A landscape with many valleys, sampled at points; each row gives a point and its height.
From any point a ball rolls to the lowest of the 2 points nearest to it. It stops when none of these is lower. Distance is the straight distance between rows; heights are no part of it.
paro: [ 19   7   1  -8  34  -4 -30   9   5 -31  -8 -23   4   6  43  33 -21   2
  -6  19  -2   4   6]  h=707
Mese: [ 29   6  -3   3  15 -17 -19 -10 -10  -6   6 -29  18  13  24   5   2   2
 -13   4   9   7  10]  h=670
basov: [ -2  24  -5  28  -9   2  44 -55   1  53  10  10   8  35 -24  12  -8 -10
  22  -6   9 -44   6]  h=699
Fuga: [  0  -4   2  28  -4 -33   9 -77   1  62  -2  21  -2  30 -41  -5  -5  10
  22   1  -1 -21   6]  h=519
tezof: [ -3  -4  -1  -7  21   3 -30  40   1 -31   8 -32 -11  -9  60  21 -18   2
  -5  12 -17  35  -6]  h=234
gosa: [  5   4   0 -10  14  20 -27  54   9 -41   3 -28 -18 -16  63  26 -30   0
   6  25 -22  20  -6]  h=210
lofa: [ 13  -1  -1  24   1 -34   6 -72 -12  46   9   6  10  37 -12   1  -6   8
  19  -6   8  -6   3]  h=556
mir: [-31 -21   6 -10   8 -39 -11 -14  -5  12  -4  22 -20  -7 -17 -20  12  10
   6 -14   2  46 -21]  h=140
ven: [ 10  15  -4  -3 -13  50  19  45   5 -21  10 -11   5 -24  14   4   1 -16
   5   8  -8 -14  -5]  h=448
mol: [  9  -4   0   9 -28  30  -8  42  16  -7   6  -3  20 -34 -19 -27  15  14
 -39  -7 -17 -11  21]  h=446
mife: [-17   5 -10  11  19   7  26 -26 -15  -5  16   5   1  26  35  37 -19 -17
  41  -4  13   5 -22]  h=381
furom: [-10 -12  12  -1 -28 -10  21 -19 -10  44  11   2 -13  13 -40 -45  20  -9
  -6 -29   3  -6   0]  h=371
puzu: [ 13   3   9 -15  48 -22 -45 -16  18 -40 -35   5  -2  13  34  52 -39   7
   2  29  -2 -14  10]  h=832
sol: [-16 -15   1 -10 -19  -7  -5  20  -5   5   6  -3 -11 -25 -16 -37  22  12
 -19 -16  -4  36  -3]  h=239
Susuf: [ 10   7  -8   7 -19  49   5  62  13 -19  19 -17  11 -39  17 -14   2  -2
 -11   4 -22  -4   3]  h=425
zul: [  8 -10  -1 -13  23 -38 -60   3  18 -23 -36   6   2 -19  -4   9  -1  36
 -29  29 -11   7  20]  h=321
Legaz: [ 11 -30   7  -8 -12 -43 -36 -11 -10   5  -3 -12 -13 -14  -3 -43  20  25
 -29 -13  -8  53   3]  h=219
Bib: [ -1 -14   2  -6 -19 -10   1   4 -17  14  17 -20  -6  -5  -3 -36  23   4
 -11 -19   4  35  -6]  h=274
Tiga: [-49 -21  -1   1  -5 -14  27  -9 -26  28  25   2 -25  11   3 -19  10 -14
  27 -30  13  49 -34]  h=207
nal: [ 15   9  -8   9  32 -21  -5 -47  -1  -2  -9   9  18  25  14  35 -20   3
  16  12  11 -15   3]  h=790
zit: [  2   0 -10  -1 -14  24  -8  50   9 -17  14 -16   4 -35  11 -20   7  12
 -19   4 -16  16   3]  h=407
fizog: [ -4  -9   4   8 -35  34   4  45   6   7  15  -5  10 -32 -25 -41  19   3
 -34 -22 -14   0  13]  h=463
lemo: [-14  18   3 -18  -2  42  23  10  17 -38 -24  44 -18  -6 -13  31 -19 -20
  31  17  10 -35  -9]  h=360
Foz: [ 32   1  -2   5 -17  -9 -25   4   4   0 -10 -13  22 -10 -17 -16  24  18
 -35   3  -1 -16  30]  h=369
gev: [ 20   5  10  11 -40  25  23  19 -11  26  26 -24  19   1 -16 -35  30 -14
 -23 -27  -1 -13  11]  h=577
pudu: [ -6  11   1 -20  -3  40  -7  50  18 -55 -11   8 -21 -28  24  20 -21  -5
  13  28 -14   0  -7]  h=204
vikug: [ 12   6  -7   4  -5  10  14  14 -18   1  24 -32  13   3  21  -4  13 -10
   2  -5   8  12  -6]  h=621
Niz: [  1 -15  -6  -4 -13 -17 -39  28  12 -12   2 -14  -5 -35   3 -35  10  36
 -37   1 -17  40  14]  h=375
Mekon: [-63  13  -3   2   4  26  45  -2   7  30  -2  45 -30  10 -43  -7  -9 -26
  27 -16   9 -32 -10]  h=424
gadav: [-40   2  -5   6   5  -4  32 -24 -12  27  17  17 -14  17  -6   1   0 -10
  32 -16  15  12 -22]  h=231
Lupim: [ -8 -18   7  -6 -24 -18  16 -18 -20  35  17  -8 -17  10 -20 -45  22  -3
   1 -29   5  25 -10]  h=322
Kufep: [ -9   4   0 -14   3  32 -11  55  11 -49  -1  -9 -25 -22  45  23 -23  -6
  15  25 -17  17 -14]  h=164
bobag: [ -3  -8  -9  -5  -5   0 -27  43   9 -19  11 -22  -5 -32  24 -18   0  24
 -26   7 -17  39   3]  h=390
tosob: [-29   4  11   2 -16  20  38   3   2  36   1  18  -3   9 -51 -23  11 -21
  -8 -25   3 -35   3]  h=501
gakal: [ 27  -5  -2  10 -26   6 -30  25  16  -7  -7 -10  26 -26 -18 -23  20  24
 -46   2 -13 -17  35]  h=412
rof: [-51   7   9   7  -9  17  45  -2   5  44   3  30 -19  17 -56 -25  -1 -29
   4 -28   3 -39  -3]  h=466
vuvek: [ 30  -4   0   2 -13 -19 -26  -3  -6   2   4 -25  13  -3  -1 -25  21  17
 -29  -3   1  12  20]  h=313
Mimod: [ 36  18  -1  -5  25  11 -19   8   5 -31 -10 -24   9  10  42  36 -23  -6
   3  27   2 -17  10]  h=728
vopi: [-40 -29  -2   5   2 -27  17  -8 -33  12  29  -9 -14  12  27  -5   5 -16
  24 -31   9  59 -33]  h=244
Puse: [  4   8 -10   9  26  11  18 -21 -13 -20  13 -10   7  33  56  51 -31 -26
  38   2  11  -3 -16]  h=445
Zir: [-28   8  -9  10  12   8  34 -29 -11  14  15  16  -6  22  11  22 -10 -13
  39  -8  14   2 -22]  h=312
zevi: [ -5  14   0   9 -13   3  40 -28  -5  42  15   5   5  26 -25  -9   6 -13
  12 -15  12 -26   0]  h=657
riza: [ -1   6   8   2 -23  19  27   9  -3  23  10  -1  11   1 -31 -21  21 -14
 -14 -19   3 -21   6]  h=543
gogu: [ 17   6  -1  -5  44 -27 -31 -35  12 -27 -35  16   9  16  16  49 -29  11
   7  30   7 -22  11]  h=823
neti: [ 18  13  -8  12  17 -19   5 -49   1  15 -14  17  20  24  -9  27 -10  10
  14  13  13 -32   8]  h=768
kugi: [  2 -23   2  -1 -11 -29  -3 -17 -29  14  22 -28  -6   9  16 -28  15  -1
  -2 -26   6  50 -14]  h=307
mun: [-25 -23   2 -14  -5 -29 -20  16  -1  -5  -5   4 -20 -30  -7 -30  15  19
 -18  -8  -7  58 -10]  h=211
Ver: [  7  -3   1   8  -4 -26   8 -46 -13  34   7   2   6  25 -14 -12   7   4
   9 -11  11   1  -3]  h=588
reso: [ -2 -11   2 -16  36 -41 -49 -10  17 -26 -43  23  -1 -11  -6  26  -8  27
 -11  31  -7   2   7]  h=275
tareg: [ 16 -15   2  -2  -2 -31 -30  -4 -12  -1   7 -28   3  -3  15 -22  11  15
 -22  -8   0  39   7]  h=262
gino: [-33  13   3 -14   0  39  33   9  15 -13 -21  53 -21  -4 -33  18 -11 -19
  24   1  10 -40  -9]  h=273
votub: [  4 -13   0 -10   3 -31 -48  12  12 -14 -19   0   0 -28  -8 -15   9  35
 -34  14 -10  23  17]  h=354
Rotoz: [ 16 -19  10  19 -23 -40   5 -72   0  68  -3  13 -11  34 -47 -34  12   6
   8  -9  -6 -22   9]  h=476
Tuta: [ 20   3  -2  -4  25 -19 -31  -2   1 -17  -9 -21  12   3  21  16  -5  11
 -14  14   2   7  12]  h=688
mik: [  3   9  -3   8  -7  -4  30 -29 -15  29  20  -7   9  27  -5  -3   7  -9
  15 -13  15  -8  -5]  h=625
kizad: [ -6  13  -5  -8  -2  32  23  25  -4 -15  10  -4  -1  -8  12  10   4 -15
  16   4   5  -2 -12]  h=478
Muvi: [ 35  24  -3  -4  15  18   1   2   5 -32 -13  -8   9   9  26  39 -20 -11
  10  25   7 -30   5]  h=710
Boruk: [  2   7   1 -12 -11  44  -8  46  28 -45 -23  20  -1 -39 -11  11 -12   6
 -13  24 -18 -28  13]  h=316
Tuk: [ 19  19   6   4 -16  46  31  22   5  -1  -2   5  23  -4 -18  11   8 -19
  -9  -3   0 -49   8]  h=506
lebap: [ -1   6  15   6 -19  58  25  36  12  -3 -12  18  19 -16 -36   1   6 -15
 -23 -11 -10 -50  10]  h=443
Zage: [  6  19   3 -17   3  35   8  13  13 -48 -19  20 -13  -2  14  38 -25 -15
  28  27   5 -24  -9]  h=434
Gumik: [-11 -17   2 -10  35 -50 -42 -26  16 -13 -42  40  -1  -8 -21  22  -6  26
   2  25  -4   6  -1]  h=220
bosek: [-20 -21   3  -9  28 -52 -33 -26  11   1 -31  44  -7  -8 -31   5   2  24
   5  12  -2  20  -9]  h=158
kodat: [ 20  15  -8   8  36 -13  -8 -52   8 -15 -26  19  14  27  16  54 -35   5
  23  25  11 -34   8]  h=808
gitil: [-28 -30   0  -3  -9 -25   8   7 -30   5  24 -22 -17  -2  23 -21  15  -7
   7 -27   5  66 -28]  h=272
mupub: [ 36  22   1  10 -14  26  24   4   3   7  -3  -3  32   8 -14  14  12 -13
 -12  -1   5 -54  18]  h=573
mibup: [ 21  14  -6   3  22  16   9   1 -10 -22  10 -24   9  22  51  38 -20 -24
  25  12   8  -6 -11]  h=502
kude: [-47  -8   2   1  -5  -9  32 -17 -14  39  18  16 -27  14 -22 -26   7 -13
  26 -25  11  22 -25]  h=148
rati: [ 37  25  -6   3   4  16  14  -8   2 -10  -9  -3  22  12   5  30  -4  -8
   3  14  11 -44  12]  h=656
vebug: [  4 -17  15   7 -30 -27  15 -47  -3  59   2   7 -15  27 -50 -46  19  -4
  -4 -22  -4 -23   8]  h=431
mivi: [  1  14  -4 -13   7  29  11  19   1 -34  -4   3  -5  -4  20  26 -10 -14
  19  17   3  -7 -11]  h=484
teke: [ 10   6   6   0 -16  47   3  38  20 -25 -18  16  19 -29 -25   7   2   0
 -26   6 -13 -44  18]  h=382
litor: [ 27   0  -7   9   2  -1 -26  31  -9  -9  24 -55   9  -7  49  -9   1   5
 -18   2  -6  31   7]  h=163
kop: [  6  12  -1 -18  -2  30 -12  36  21 -48 -20  11  -8 -26   7  21 -16   3
   0  29 -12 -14   4]  h=260
ribo: [-18 -18   5  -6  14 -41 -16 -26   0  13 -14  29  -8  -4 -28 -11   9  15
   4  -1   2  24 -12]  h=59
befe: [ 16   4  -4   8 -27  21  12  29 -15  10  31 -36  14 -11   8 -27  23  -8
 -12 -16  -1   9   4]  h=601
fugan: [ 22   6  -6   6   8 -10   3 -13 -20   4  18 -31  18  21  26   6   5  -7
   2  -5  14  10  -1]  h=647
ses: [-43  12   3  -3   2  27  38  -3  15  15 -17  50 -16   5 -49   6  -8 -18
  16  -8   8 -48  -2]  h=366
Butun: [  8  -9  -3   3  16  -7 -37  44  -2 -17  20 -54  -2  -9  63   3 -13   8
 -17   5 -15  42   3]  h=185
Paz: [  6  19  -8  19   8  -6  24 -54  -5  28   1  12  14  30  -6  23 -11   0
  22   4  12 -28   1]  h=740
lelub: [-16 -32   9 -15   0 -48 -30  -7  -3   5 -13  13 -20 -22 -19 -35  18  22
 -17 -10  -7  59 -11]  h=188

Where does a ball stop that starts at each point below?
rati => Kufep
Niz => ribo
Puse => kude
kugi => kude
kizad => ribo
fugan => gino
tosob => gino

Call two points neighbours if one is among the 2 nearest of the other. Go from one point of each pair to the other, from neighbour to neighbour, staying as low as possible. Name the highest point that can't be avoided.
gino and ribo => mivi
lelub and kude => kugi
Kufep and litor => tezof
